Points, in no order, along strands that fork and pass close to each other.
Points whose rows are less than 147 apart are linked; no others are.
saz: [ 22 -15  25  23   3  14  -5  -4  18  19 -31  11   2  21 -18   5 -38  69
   8 -17 -17 -18  29  56  15 -25 -31  23   6  18 -10  35   3  37  13   9
  26  14 -16  -3  52  20  25  -8  12 -29]
Mez: [ 32  16  -6  44  18 -30 -20 -26 -42   1 -17  15  -3  23   7  29  10  18
  18  12  29 -11 -31  13 -21  17 -31  39 -85  -9 -16  44 -41  -5   6  -2
  -9  10  38  -5  17  40 -77  -4  12   0]
Doruf: [ -9 -62  -8  38   3 -14 -32   1   6  15 -78   2  54   5   1 -37   6  37
 -18  -4   3 -21   9  18  40 -18  25  10  -9  18  -3  25 -42  55   9   4
  16   7  11 -15   1  36  -2   9  22 -38]
Gefu: [-11  41   6   0  26   0  -6   1 -47  11   6 -15 -14  14   5  43   7  -7
   4 -18  20  -2  26 -33 -37  12 -21  23 -16  28 -22   9   7  19 -32  14
  58  15   2  54  19 -19 -44  22  -9 -33]
zelud: [ 20 -25  16  -2 -32  -2  41  17  12  32  14   1   2 -12  19 -35 -18  10
 -10   0 -27   2  13  39 -31  24  -6 -31  35 -39   2  10  44 -56  -7 -29
 -28 -25  -5 -20   7 -12  12 -28  26  25]
supon: [  4  -4  24  12 -16  24  59 -33  21 -28   4  10 -13  25   6   2 -25  -6
  12 -10 -11   5 -20 -12 -27 -14 -15 -39  46   5  -2   2  42 -34 -35  -3
 -35  10   6  -4  47 -11  72 -11   6  13]
zubav: [-24   1  11 -19  25  23 -20  -5 -16  -7   9   9 -40  15  -1 -25  24 -63
 -28 -40 -31  23 -30 -27 -47   4 -44 -34  -4 -32 -12  -1  -7   7 -45 -16
   3 -27  34  -1  -7 -12  12  13 -20 -35]
Gali: [ 34   4 -30  71  54   1  22 -46  26 -12   9 -36  11  -3  22 -26  27  33
  21  22   6  16 -49  14   9 -19  -7  -1  31  21  25   3   9  -9  38  11
  15  18   5 -30  21  -3  12  19  70 -14]
Poz: [-61 -35   4   1  29  22  17  20 -10 -41   3 -14 -25  21  39   5 -13 -14
 -35   2   2  49  41 -16  -2 -19 -29   0  23  52  -8 -31  19 -35  -4   8
 -21 -18   1 -30  42   5 -49 -27  19   3]
ledup: [  2  51  34  33  29  24  42 -12  -4 -37  13 -16 -39  18 -11   9 -45 -25
  -3  -5 -11  11 -38 -22 -27 -47 -34  11   8  -6  12  -1   0 -46 -23   2
  -1  12   9 -53  13  -1 -21 -13   6   8]
tam: [ 38  65  -3 -17   1 -22 -13 -10 -13   6  28 -19   0  -5 -15 -13  46 -20
  -8  10   3 -32 -21 -18 -16  28  12 -11 -42 -62   4  -9 -47 -17  10 -13
  22  -1  28  44 -33 -58 -47  21 -24  -1]
Mavod: [  8 -10   0  -6  11  12 -38  81 -24 -15  27  -3 -35  10  18  40 -37 -11
 -27 -16 -13   4   5 -25 -11  19 -29   2  27  27 -42 -35  -9 -49 -44 -37
  21 -17  -2  41  -4 -32 -12 -34 -20 -26]
vadam: [ 16  11  28  17 -12  15  49 -60   1 -25  -2  -1  -7  21  30   3   0  16
 -10  29   3   5 -36 -18   4 -46   7 -23  18  -1  12  -1  41 -23 -11   9
 -53  10 -20  23  24 -14  49  26  18  24]
Kage: [ 24  55 -17  36   2  -5  14 -40 -21 -10 -22  -9  11  13   7 -12 -37  35
   1  43   9  -8  -8  37  27 -36  -6  16  -2  -7  30  12   1 -21  19  29
 -37  14  -6 -12  10   5 -24  -8  15  21]
sabup: [-48  35  25 -17  22  40 -22 -27 -13  -2  -6  -2 -35   9 -30  -2  -3 -67
 -19 -55 -14  19 -33 -51 -45   3 -22 -27   4  -1  34   2 -23  39 -43   8
  46  -7  17  -3 -14 -16  35  13 -39 -30]
Duput: [ 10  57  -6  26 -13 -17  26 -10 -45  36  24 -19 -23  10  22  70  -8  -1
  40 -25   5   4  -6 -29 -49  56  -1  16  21  33 -23   3  24  -5 -37   5
  44  30   0  41   5 -14   2  -4  -2 -11]
Zilel: [-30  20  12  -2  -9  33  59 -14  12 -38  -8  20 -31  28   2  23 -57   3
  -9 -15 -20   0  -3  -4 -17  -9 -21 -16  30  12  27 -18  20 -67 -20  -1
 -25   8  18 -51  28  -1   9 -19  -9  36]
Div: [ 36  -4  12  30 -17  14   1 -45  24 -16  -8   9   5  17 -11   6 -21  26
   6  42  17  -6 -37  22  45 -42  24  10  16  29   5  -3  35  10  13  25
 -53  15 -20  23   5   8  64  20  22  18]
pepap: [ -1 -26  11 -33 -33  15  24   1  45   1 -14  15  19 -33 -33 -27  -9   7
   3  17 -22 -16   8  38  24 -31  43 -15  10 -35  16 -19  40   6  29  16
 -20   0 -11 -26  -5  16  33  -7   6  35]
vedo: [-11  -2 -52  -7 -13   1   8  22  15 -20 -13  -3   1  -9  13  -1 -26   6
 -10  22  -4  25  21   1  19  -2  12   4  45  55  46 -50  43 -21   0  39
 -32  -6  17  26   1 -27 -19 -10  24  11]
saso: [ 13  18  30  28  21 -30 -10 -37 -62   5  16 -23  18  53 -18 -50 -22  27
 -17  33  32  10  -5  -9   6 -29 -34   5  -3 -38 -23  56 -43  33  -6  46
 -21  10   4  10   3 -16   4   5 -18  12]
Sifo: [  3  -2 -23  23  51  11  34 -28  51  -3  23  -7  -8  19  16  13  33  28
  38  11  25  13 -23  32 -15 -10   1  -5  11  20  22  27   0  17  40  14
  19   0   4  -5  41  11   9  42  33  12]
Pame: [  2 -43 -37  29  11   0  -6  -2  -4   0 -49   8   6   5  25  25  -2  26
   1 -14  -7  -4   7   2 -16  20 -14  16  -9  38  -2 -13  23 -18  21 -23
  -7   5  28 -16  26  15 -18 -21  30 -21]
nogek: [-10 -13 -27 -16 -38  -4 -10  22   2  -6 -32  -2 -13 -16  22  17   6  -1
   8 -10 -34  16  60  -9   4  12  34  -1  13  51   8 -46  38  -2 -22  24
 -31 -16  21  41  12 -13 -18 -38  15 -31]
Lelu: [  3  18 -26  30  51 -11 -23 -17 -10 -30  -9   2 -32  18  15  45 -12  -7
 -20  -6 -14  21 -21 -50  -6  -6 -38   0 -15   3  -9 -25 -26 -71   9 -15
 -21  23  37 -22   7 -12 -23 -37 -20 -10]
kiga: [  6  21 -31  -2  10   6  -2  15 -41 -17   8 -11 -13   6  27  78 -16 -17
  16   3  36 -19   1 -33  11  23 -27  57 -25  63  -7 -23  51 -20 -24  -7
  -1  31 -27  16  -6  -8 -70  21  10   0]
ravap: [-33  47   6 -51 -29  19 -36 -23  14  -5 -22  35 -24 -30  -5  36  48 -11
  -7  -3 -18  -9  42  11   1 -14  22 -18 -45 -23  14 -42   0  12  -6 -14
  12 -11  -5   1   7  -6 -12   2  -9 -10]
pil: [-22  27  -6   0 -25 -19 -16  11 -19   4  11 -14   7  10 -13  10  -2 -14
   8  -5   9  -3  -2 -14  13  15  13  19   3  14  13   2 -47  41   1  14
  10  24   2   5 -44 -10  39 -17 -33  -5]
Nilu: [ 20 -67   3 -54   8   5 -33  10  31  34  26  43 -20  14  13  15 -12  12
  -5  35  17   4 -11 -10  -4   9  -2 -10 -12 -36 -63  -6 -15  38  16  17
 -73 -28   6  48   4  32  52  21 -31  34]
Nenar: [ 18  38 -41  46   5 -11  43 -31   1  -7   2 -36  34   0  10 -49 -13  27
  12  34  23   5 -47  26   9 -21  19  14  36  24  43 -11  25  -5  23  40
 -20  13  13 -33 -15  -9 -17   0  63  10]
Reb: [  0  62 -10  21 -36 -10  22 -39 -19  -1 -44   0  30 -17 -10  -2 -48  18
  -3  23  12 -30  -5  15  46 -25  24  26  -7  -7  44  13   1 -11  34   6
  -7  45 -22 -39 -37  -4 -25 -12  10  29]
bov: [ -8 -29  26  -1 -57  17  29   7  33 -23 -17  20  10 -14 -15  27 -38  -2
  49 -38  -8  -9  -7  17   2  -5  19  -2  30  41  -8  26  19  15 -33  10
  -8  28 -17  -1  16  26  76  -9  -9  13]
vef: [ 30   3  14 -25 -15  29  46  71  22  -2   3  -1  -3  -6 -17   9 -34   9
  39 -16 -11 -43  32  38 -42   0   6  37  -3  41   1 -27  15   5 -26  20
  51   1 -10  21  37 -31  -1   6  -1   3]
Kup: [  5   5  10   9 -41 -15 -25 -29  22  37  15  12   7 -21   1 -39  52  -8
   9 -19 -33  17  30  52  15   1   9 -45   5 -26  13  33  32  10   1 -20
 -33 -29   0 -10 -11  14  -8   0  13 -24]
segum: [-30  32   6  40 -11 -22 -17 -16 -20  28  -7   2  -7 -13   4  42  43 -17
  20 -60 -23  -6  14  -4  -3  32 -12   5 -33 -33  -3   5 -24 -10   3 -43
  75  10  22 -26  -4  15 -12 -15  -5 -23]
Gik: [-16 -52  -8 -40  -7   2  16  38  38  23  27  27  22 -15  22 -57  26 -38
 -35  13 -12  12 -28  -7 -26  20  13 -50  21 -66  11   5  -3 -40  14 -50
 -11 -25  -6   9 -35  13  14  22  -9  31]
rokir: [-27 -40  -1  23 -43 -14   9 -28  27  22 -78   5  52 -23 -27 -17  12  23
   2 -24  19 -39  15 -10  34  -2  41   4   6  19  12  35 -35  64   8  -2
  24  18 -12   7   1  20  53  19  -2  -9]
kemi: [-30   5  14  62  -6 -12   4 -24   3  15 -33  -1   7 -10   3  22  26 -11
  17 -48  -1  13   7 -11 -11 -11  15  -5  -6  18 -12  37 -39  -2 -11 -24
  26  17  12 -23  -3  30  18 -24   1 -18]
valol: [  8 -19 -25  -8  -9 -26 -21  -1  16 -15  -9  25   2  36  51  13   8  20
   5  53  31  -4  12  24  18   4   4   9   1  53  -6  12   4  62  -9  -1
 -55 -10 -10  71  47  16   4  37  20  -7]
sibos: [ 17  46 -44  -8  -9  -7 -15  10 -21  23  37  11 -33   9  31  75  -4   5
  26 -10  15 -14   2  -3 -29  65 -15  26  -7  19 -12  10  10 -13   0 -23
 -11  22  17  47 -13 -16 -16  -4  -4  12]
Tika: [-11 -63  10 -27  -6  21  -6 -27  25  12  -1  52 -21   8  -9  26 -45  14
   4  43  22   8   3   6  13 -32   0 -11  -6 -25 -20  11   9  28  17  53
 -75  -8  -5  34   1  48  47  54 -25  62]
Nenot: [ -3  -4  15 -19  -9  -4 -10   4 -10  -3   2  -2  -5  20  -7 -23   4  28
  25  -1   6 -11  21  32  29   0 -29  39 -16  24 -11 -14  11  69  -5  19
  14   2  -9  -8  38   1  19 -11  11 -22]
gat: [-15   9  56  23 -32  -1  18 -14  -3  14 -17 -13  21  13 -28 -53   6 -10
   3 -49   0   1  -3  40  -2 -28  -1 -23   8  15  27  76 -24  73 -30   8
  38  16 -32   2  11  -8  53  21  10 -22]
Zuken: [ 18 -13  -6 -22   8 -19 -30  29 -21 -14  -8  11   0  33  25 -10  28   0
   3  17   3  -7  17  34 -18   0 -26  32 -75  29 -10  -1   4  40 -35  -2
 -18 -24  14  39  37  12 -88   6  11 -22]
toso: [-63  11 -33 -56  13  27  33  14  19 -32  12  15  -8 -20  11 -16  -4 -27
 -32  32  11  19  32  -7  12   1   1  -5   1   4  48 -57  48 -26  15   2
 -31  -8 -10 -39   2  -5 -69  12  22  54]
tuz: [ 28 -49 -12 -14  34 -11 -52 -26  26   9  26  17  18 -36 -14  26  43  -2
  -6  17  19   3 -32 -39  45 -12  29 -23 -51 -19 -22  -5  13 -15  43   6
 -42 -12 -19  -9 -36  39 -20  41 -13  14]
vuben: [ -5 -64 -36  -6   0 -14   7  72  -2  13 -27  -4  40 -13   4 -53 -18 -11
 -26  19   2   2 -11  -5   7  21  19   1  26  -9  29 -17   5 -28  16  -7
  22 -13   6 -17 -41  -3 -21  -1  24  -3]
Gen: [  4  -8   4 -24 -14  14  -6 -61  48  20  -2   1  31 -51 -34  -6  42  -4
   5   2 -17   0  11 -15  23 -28  70 -34   6 -25  12 -38  39  12  24  33
  -6  -3  -3   7  -9  10  52   7 -11  24]
Tez: [-62 -24  -2  -7 -51  34  40  26  19 -17 -30  16  -5 -11 -20  15 -55 -22
  38 -58 -11   6   8  26 -22   1   1   0  52  92  32  41   6  46 -31  27
  25  31 -14   4  10  -4  51  20   1  -6]
rurir: [ -3  -9  13  18 -23  18 -32 -21  24   8 -63  13  14  -6 -45   8 -14  45
  10 -30 -11 -19  49  17  40 -30   5   4   2   4   8  29 -27  51  25  18
  32  33  -9  -4  18  17  47  -5 -31 -16]
kogo: [-29  58 -19  26 -28 -23  23 -45 -40   4 -18 -15   9  -8 -25  14 -17 -14
  12  -8   5 -18  -5 -21   4  -4  13  22 -11   2  29  15 -40   3   9  20
   8  43  15 -22 -32  -8  18 -16 -21  22]
Tuga: [ 45  -7 -12  14  31  14   8 -34  38  12  12  -7  -4  18  11  25  10  59
  33  27   0  12   1  35 -12  -5  -3   6  14   7 -13 -16   6   8  45  30
  -7  11  14   8  37  11  34   3   9   3]
tolub: [ 44  35  -1 -19  37  15   5  29 -43  -7  18 -30 -26  24 -24  -1 -21 -30
 -15 -16   5 -16 -40 -37 -49   0 -43   0 -16 -18  -5   6  -8 -23 -37  20
  30  -6   9  19 -33 -41 -44  39 -26 -16]
sugo: [ -3 -32  30 -36 -25  40  57  60  29 -20 -11 -10   3 -28 -14  -2 -42  -2
  37  -8 -18 -22  11   3 -46 -31  17  -5   1   4  12 -29  36  -1 -32  54
  18 -17 -10  -8  23 -18  17 -13  -6  23]
radeb: [ -6 -63 -22  -2 -15   7  11  12  42  -6  -7  19   8  -8  10  33 -23  -3
  50   0  16   8 -11  19   3  21  12   8  16  47  -2   6  27  26   8  18
 -32   0   8  -9   9  41  40  -4   9  29]
vedor: [  5  54  -7  -2 -32  10  45  18   1  20  23 -15 -28   7  -3   7 -22   4
  43 -13 -20 -32  17  32 -42  12   1  13  -4   2  31   7  22  -9 -19  -2
  18   6  11  10  26 -32 -18  -8   5  13]
ragik: [-20  47  13 -24 -15  -3 -37 -11 -11  18   6  12 -16 -17   6  11  67 -12
 -11 -39 -34   3  33   7  -9  25   1 -10 -28 -36  -4 -12   5  13 -17 -45
  48 -17 -10  22  -1  -8  -6  -5  -8 -31]
sufus: [-47 -18  10 -50   7  15  -2  -4   9  -5  12  39 -22  -4 -12  25  -7 -40
 -29 -12  13  15 -25 -42 -15  16 -17   2  -2 -52 -11 -13 -14  -9   4 -12
 -11   3 -10 -25 -22  32  62  24 -40  42]
Fotop: [ 19  -4  -3  18  39 -12 -15 -26 -30  -3 -24 -13 -13   7 -13  38  32  -2
  17  -8  -5 -10 -23 -20 -32   9 -18   7 -79 -34  -8   4 -38 -12  -4  12
  13   4  56  -2  -3  18 -37 -11 -27  -5]
bis: [-53 -33  -5  14  -8   2  11 -32   8 -11 -46  15   3  -6  -9   6   6 -22
 -13 -42  -3  10  -6 -34  -7 -10  -2  -3  15  12  -1   3   3   7 -10 -14
  17  10   2 -51   6  34  33   6   7  -6]
kifis: [ 51 -38  -8   3   4   3   7  -7  -5  32  32  -8  -6   4   2   1  -3  43
  35  12  -8   2  -7  27 -43  16 -17 -11  11 -18 -23  28  19  12  19  22
 -27 -16  21  29   1   8  53 -11 -21  13]
Puzuz: [ 26  -4  31 -30  18  33 -33  85  11 -33  43  -1 -21 -15  -6  15 -23 -19
 -38 -10 -14  23   1 -36  22   4  10 -12  15  -1 -38 -45  14 -41 -28 -41
  15 -35 -52  46 -17 -54   5 -14 -15 -26]
subu: [-11  14  37  -7 -31 -10  25   3   4  -7  13 -20  18  10 -23 -65  10 -16
  30 -14 -11  -7  -9  60  13 -12 -20  15  21   4  -1  38 -15  77 -28  15
  14  -4  -9 -27  27  -8  40 -13  17  -6]
mumez: [-59 -32  28 -16  -5  -8  -1 -16 -15  16   1  19 -17   6   1  14  -6 -31
  -4 -34  10  29  -4 -46  -4  18 -36  -2  22 -15 -34   6 -14   0 -16 -18
  -2  -3  -3 -57   2  50  51 -18 -22  16]
sif: [-53  37   5 -59  -4  26   6  10  23 -30  26  19 -21 -28  11   4  19 -29
 -19  28   7  -5  42  -5  18 -22   8  -7 -27 -17  31 -49   4  -3  14   0
  13  -9 -33 -24  17 -11 -34  13 -13  22]
Rivo: [ 27  97  40 -10   4 -16   1 -20  -6  11  54  -9  -3 -21 -12 -22  38  -7
  -3  15 -16 -13 -16  12  24   3  14  -1 -18 -67  15  -1 -30 -27  26 -34
  16   4 -10 -25 -26 -32 -36   1 -13   5]
netug: [ -5 -42   5  -3  26   8 -26  87   6 -30  43 -12 -21   4  35  19 -22   1
 -26   7   1  47  14 -13  -7  -6 -21 -22  23  28 -52  12 -14 -56 -23 -21
 -31 -38  -2  27  11 -10 -16 -34 -20  -8]
lenuv: [-16 -59   1  33 -26 -22 -11  -6  21   8 -73  16  59 -12   2 -57  -9  16
  -6  11 -12 -10   9  50  49 -19  34 -12   4  27  18  40   9  19  10  -5
 -20  -7  -9 -40  -3  69 -29   3  30 -27]
giso: [ -6  31   3  15   6   5  13  18  10  15  14 -25  20 -10   7 -13   3  32
  -7  22  15  -6  40  28  45  -4  18  22  47  10  27   1   2   8  31 -16
  55  21 -54 -32  -4 -17 -15  11  38 -17]
Keneg: [ -5 -11 -35  22  40  -3   3  34  19  10   9 -19  20 -11   6 -35   3  25
 -35  -8  -1  17   1   2  39  -5  -6  33  48   2  30 -22   5 -37  54 -33
  78   8 -28 -50 -28 -10 -18  10  36 -26]
sulo: [ -1  61 -30  -1  34  -1  -2   8 -54 -22   1   2 -28  29  23  39   5 -21
  -7  -9  25 -47  -8 -11  -7   7 -44  49 -32  42   4 -18  27   1 -42 -13
  22  22   6  50  31 -21 -76  22   6 -20]
rabi: [-30  15   9  -8  -3  14  27   2  22 -10  -1  -6  19 -30  11 -24  18  15
  -3  34   0  -1  67   1  28 -25  31   1   0  -8  23 -18   6   4  25   2
  32  -9 -36 -24   8   2 -24   1  12   5]
damu: [  9 -30  34 -14 -20  25  47  47  21  13  25  30  -4  -3  20 -34 -21 -13
 -42   8 -25 -12  -1   5 -42   5  15 -47  16 -80  -6  11  -1 -64  11 -60
 -29 -30 -18  11  -4  -6  17   7 -14  26]
koza: [ 31  26 -16  -5   2 -17 -20  25  11  14  35 -18  17 -24  -7   5   9  -1
   8   8   5   7 -24   7  31  15  32  -4   7  -2  -1  10 -24  -3  20 -14
  10   0 -17  30 -63 -23  -6   5 -18  -7]
pab: [ 11 -28 -18  -9  55  -8 -47 -13  17  21  38  -1  14 -23 -16   8  21  23
  -8  29  19  28   6 -12  53 -28   2 -24 -14 -41  -9  21 -19 -33  67  20
  -9  -4 -19 -28 -46  18 -30  33 -13   9]
vefi: [  6 -10  -1  40  -3 -39 -40 -49 -44  12 -31 -13  -3  21 -20 -27  10  15
  -5 -12  -9   6   6  28  -4   0 -34  -2 -36 -11 -11  46 -50  34  -2  16
 -12   2  59 -14  14  23  -2 -24 -29 -34]
kuze: [ 23 -12 -29   0  53 -32 -18  28   0   6  50 -23  19   8   7  12  26   2
 -14  19  23  22 -10 -39  25  41  18 -20  12  -4 -25  32 -65 -25  29 -19
  10  -1 -12  27 -51 -32  -2  18 -26   0]
gil: [ -6 -19  10 -18 -13  11  -9  12   8  -4  -3  15 -19  13 -13 -14   2 -44
  -7 -33 -32  -1 -36   0 -41   6 -32 -27   5 -18  -2 -28  -1   6 -24 -12
 -15 -12  24  -7  -8 -13  62 -32 -28  -5]
dem: [ -2  -1   5  14   2 -36 -22 -46 -53  28  -3  -2   5  40  -7 -27  13  18
  -2   6  16  -3  21   4  -9   3 -21 -13  -9 -27 -33  43 -45  49   2  24
 -34  -6  52  44  15  -6  35 -17 -22   8]
vin: [ 16  53 -41 -36  31  -9  -8  34 -34   9  41 -43 -17   6  -3 -13  14 -17
 -11  -4  -5 -17  10 -16 -38  26 -16 -12 -14 -20   3 -12 -21 -16 -17  18
  29  -6  24  47 -25 -69 -70  21 -21 -18]
gosi: [ -1  -2 -17 -22  86 -22 -39   8 -10  15  48 -23  -2  12 -21   2  19   7
 -30  23  28  24  -7 -35  23   4 -25  -6  19 -32  -5  15 -55   2  36  23
  29   3 -16 -10 -43 -14 -14  32 -15   3]
Selu: [-42 -23  -9  -9  27  -4  43   7  -2 -36  11  -6  -2  -1  31 -20  -1 -13
 -22  32  25  27  -1 -24  -7   5 -12  16  21  22  21 -40  35 -30  12   0
 -31 -13 -11 -73  13  14 -56  -4  40  43]
gufo: [  0 -32  30  24 -20 -25  12 -30  -5  46  12   4  35 -25 -10 -54  38   5
   4   9  -3   9  25  39   7  -1  11 -35   6 -56   1  49  -9  15  12  -4
  -4 -24  -3 -24 -30  42   4  11   8  20]
pul: [-14 -25 -26 -28 -13  12  -6  -8  38  27  -2  19  16 -27  21 -14  42 -26
 -10  13 -24  16  18  -2 -24  16  55 -61  19 -34   5  -5   6 -15  21 -25
 -25 -40  15  50 -30  -1  28  12  -6  25]
Sibur: [ 15  13 -17  46  41  -3 -28 -50  -7 -13 -30  -7 -19  -1 -13  10  22  20
 -12  -7 -22   9  -1  -2 -10 -18 -14   0 -30 -34   3  -2 -37 -65  26   4
   4  13  51 -40   4   1 -36 -42 -10 -23]
pur: [ 22 -28   9 -27 -10   7   3  24  52   7  27   3  35 -39 -10   2  -9  15
  16  16   0  15 -11  16  43  -6  43  -6  33 -12  -1 -18  67 -21  30  -8
   2  12 -50  -7 -27  11  25   8   8  26]
lozo: [ 19 -43 -17  25  35 -14 -16  49  12 -14 -36 -23  39 -13  20 -53  -1   0
 -31  17  10  15 -21  -3  33 -11  19  12   7  -1   0 -20  -6 -60  29 -33
  23 -18 -18 -38 -25  -5 -38 -15  38 -25]
gipun: [ -8 -29 -13  -8 -29   5 -56  19   4   7 -40  15 -31 -14  19  60  12   1
  21 -40 -26   9  52  19  -3  20   3   1 -11  70 -18 -28  66 -14 -27  -8
  -5 -21   7  15  21  19 -44 -15  17 -55]
Gavo: [  2  25  19 -39  19  27  22  38 -34 -12  16  -5 -30  20 -19  26 -34 -33
   8 -17  25 -32 -36 -28 -64   4 -25  27 -34  -6  -1 -16   3  12 -43  30
  33  -2   7  -7  -5 -14  -4  24 -27   7]
rezav: [ 16  24 -28 -31  29 -14 -36   8  18 -29   3   1  -6  22   5  26  40  -4
  16  23  24 -28   4  24  -1  24 -17  59 -70  43 -18 -34 -26  61 -21   1
   8 -16  44  47  36   1 -71 -21  -4  -9]
givi: [ -5 -16  51   9 -42 -16  11 -12 -23  32   4  -4  38 -17 -20 -69  -2  10
   6  -2   4 -21   5   9  35   4  23 -16  26 -40 -24  38 -31  27   6 -32
   8   3 -34  -8 -25  21  44  -7  -2  23]
magaz: [ 24 -46   9 -42  15   3 -27  29   8  17  29   8 -13  13  -4 -17   1  19
  -4  11  -8   8  25   4 -18   8   9 -13  -4 -25 -39 -12 -15  24  -3  19
 -40 -41   9  48   1  -9  27 -17 -27  10]
nulo: [ 62   7  18  34  -2 -30 -28  10 -32  22  25 -37  24  -2 -18  10   8  24
  25  -2   3   2 -25   5  14   5  12   7   4 -23 -23  24  -3  19   4   1
  27  11 -21  20 -33 -11 -10  -2  -3 -24]
Pami: [ -2   5  34 -23 -23  28  -7  -2   2 -10  25  -4 -16 -26 -29   2 -23 -18
  -3 -16 -40  -1  -9 -13   4   3   5  -8  11 -28  -5 -36  11 -13   3 -11
  -5  -6  -5 -28  -4  -6  61 -44 -26   9]
puf: [ -3  -3  33  11 -55 -23  40  -7 -43   4 -37 -12  45  -5  -2 -65 -16   4
 -27  15  -9 -35  11 -18  11   3  21 -18  23 -32 -13   3 -21  18 -35 -22
   2  -3 -34  16   6  -2  37 -20  14  12]
Nolod: [ 20 -21   2   5   9  13   2 -34  31 -32 -24  17  -6  33  34  12   2  33
   5  51  42  -1 -28 -13  25 -18   3  30   5  37   2 -16  13  54   5  18
 -32   7 -13  43  40  19  50  48  39  19]
Muro: [-12  -2 -57 -18   7  12  -2  36   3  -2   8 -14  13   1  -2 -28 -16  -2
 -34  17 -11  -4  19  -2  -2  19   0  -4  33  11  40 -34   3 -19  25  22
   6 -13   6 -17 -30 -35 -16  -8   5   2]
Voka: [ 15  22 -25  43  -1 -57 -20 -33 -59  28  -9  -5  14  25   9 -11  20  23
  10   1   2  -5   2  19  -2  33 -18  32 -31 -18 -13  35 -33   9  17 -24
 -24   8  38 -18  -2  26 -29 -39   6 -12]
Zese: [ 20   2  42 -37   2  25 -16  43  19 -22  23   1   4 -10 -14   1 -13   5
 -33   7 -17   3 -15 -25  35 -14  25 -14  22 -21 -38 -17 -12 -24  -4 -23
  14  -6 -50  20 -13 -23  54  -9 -16  -7]
vafu: [ 28  45  35  36  35 -26  -1 -29 -48   8  15 -43  10  18 -19 -12   1  16
   3   0  24  -9 -23 -12  -6 -18   3  28 -13 -24 -17  24 -31  27 -14  28
  27  22   0   6 -18 -25 -15   2 -12 -18]
fikud: [-11 -44  15 -33 -14  29  12 -10  15   0 -12  52  -4   1 -28  -2 -47  -7
 -35  17   6  -7 -31   0   4 -29 -15 -11  -7 -48  -7  12   0  -4  20  -3
 -34   5  -9 -12 -21  32  66  56 -24  49]
zalom: [ 23  47   5  17  -7 -35  16   8 -10  37  41 -14   1 -28   0 -30  11   1
  11 -15 -17  19  -5  17 -10  20  11 -17  12 -65  30  30 -17 -48  32 -14
  26  -4   3 -32 -55 -19 -50   3  11   9]
kodi: [  6  36  -3 -36  10  15 -29  12  -7 -14  40   1 -61   6  -3  66   5 -14
  48  -8  19 -11 -29 -12 -15  42 -19  52 -22  27 -45 -35   8  16 -19  -5
  -2  15  23  41  15 -19   2 -32 -26   6]
Pago: [-16  42  54  27 -26  -3  22 -17 -34   5 -18 -17  16   9 -47 -51  -3 -37
 -15 -50  -2  -8 -27  -8 -16  -5 -15 -11  10 -17  30  47 -42  45 -35 -21
  63  13 -16   0 -23 -23  40  18 -10 -31]
Zil: [-31 -31  29  29 -30 -11 -14 -32  17   6 -33  13  32 -24   2 -14  45  -6
  -5 -13 -20  17  40  30  46 -28  31 -30  -3  10  -1  21  24  14   4 -12
 -23 -18   0 -34  24  49  -3 -26  21 -19]
fufa: [  3  53  -9  10  38  15  27 -12  -8 -52   5  -4 -35  19  21  31 -16 -26
 -36  19  -3   4 -31 -53 -18 -20 -16  17   0   1  28 -26 -13 -66 -25 -22
 -12  31  14 -15  21 -28 -32  -7 -23   0]
Bunu: [ 20  23 -19   7 -23  -4  42   5  -9  47  22  -5   1   5  14 -24  -4  33
  24  19 -19 -16  25  36 -26  22   3  -7  22 -34  14  20  19 -29  21 -11
  -9  -2   3 -24  -7 -23 -34 -10  34  13]
nul: [   9   -2  -32  -23    6    7  -11   18  -19  -20   -7   27  -16  -13
   10   79  -38   12    8   16   30   -9   11  -12    9   26  -18   46
  -71   57    2  -28   45  -31   12   16  -23   12  -24  -12   -4   26
 -114    5    5   18]
Sevok: [-14  36 -16 -30  23   0 -13  42   9 -34  19  -8 -30   5   5  16  11 -40
  16  12  22 -21  -4 -20  -2  13 -11  44 -36  44  -9 -51 -26  42 -16   2
  12  -3  14  24  24 -30 -19 -21  -7   7]
gatog: [-20  44  32  12  -7  24 -14 -39 -11  -7 -26 -11   0 -15 -50  -4  21 -53
 -16 -58  -9   9 -35 -41  -2  -2  13 -14  14   4  22   9 -43  42 -27   2
  70  21 -10  15 -29 -27  60   9 -35 -37]
Bet: [ -8 -39 -32  -5 -34   0  39  -3  -3   8 -44  21  10  15   6   9 -40  24
  38 -11   8 -19  11   6 -29  30 -16   5   2  33  11   7   7  18   0  24
 -17  13  11 -17  19  22   9   9  29   7]
Keter: [ -4 -43   1  27  26  10  12  47  10 -45  11 -18  -7   0  34   3 -27  -8
 -25  17   9  36   6 -37   2 -24  13 -16  36  47 -32 -29  14 -77 -13  -9
 -27 -15  -8  -2  26   4 -37 -28  11  -3]
pif: [ 15 -29 -42 -13  -7 -10 -36 -42  34  24   0   4  20 -48  -5  -1  48 -18
  -3  21  -3  13  -5 -32  20  -4  56 -53  -8 -34   2  -6  26 -22  33  14
 -35 -25  13  14 -44  13  -7  27  -8  17]
tefef: [ 11 -49  -9   8 -13  -8 -30  18   3  -9 -23   6   0  -7  18   1  17  -4
   0 -28  -9  20   7  14  13   1  -8  -5  -8  47 -23 -30  68 -10 -10 -21
 -11 -26   6 -35  21  25 -17 -15  34 -46]
Voso: [ 11 -14  14   6 -38 -38 -29  19 -15  -7 -24  14  11  31  33 -11  17   3
  -1  13   8 -18  16  35  -7  11  -2   8 -36  39 -23  14  -7  52 -41 -13
 -29 -17   3  66  43  13 -13   6   9 -36]

A fork is a point with three links, a tip a point with one. Leave the first point through the second and follow the links. Name the first fork or tip that comes.
sufus, fikud: koza
subu, gat: sif
Muro, vedo: Tez
zubav, sabup: puf
Voka, Mez: nul

Follow the links from the first point to the second, and from the first to the third. Name the last point that the two ways share.
Keter, koza, Tez: sif
Muro, Mavod, nulo: sif
vefi, sufus, tam: koza
tuz, Nolod, Gali: koza
sugo, bis, pur: pif
Kage, tolub, sugo: Bunu
pur, dem, sugo: pif

A fork is a point with three links. Follow the links from the first point to the second and name the forks in between, in order.
gil, rabi: sif
Sibur, zalom: koza, pif, Bunu
Fotop, kuze: koza
pur, kogo: pif, koza
Div, Gen: koza, pif
sugo, Fotop: Bunu, pif, koza
Gavo, tuz: Bunu, pif
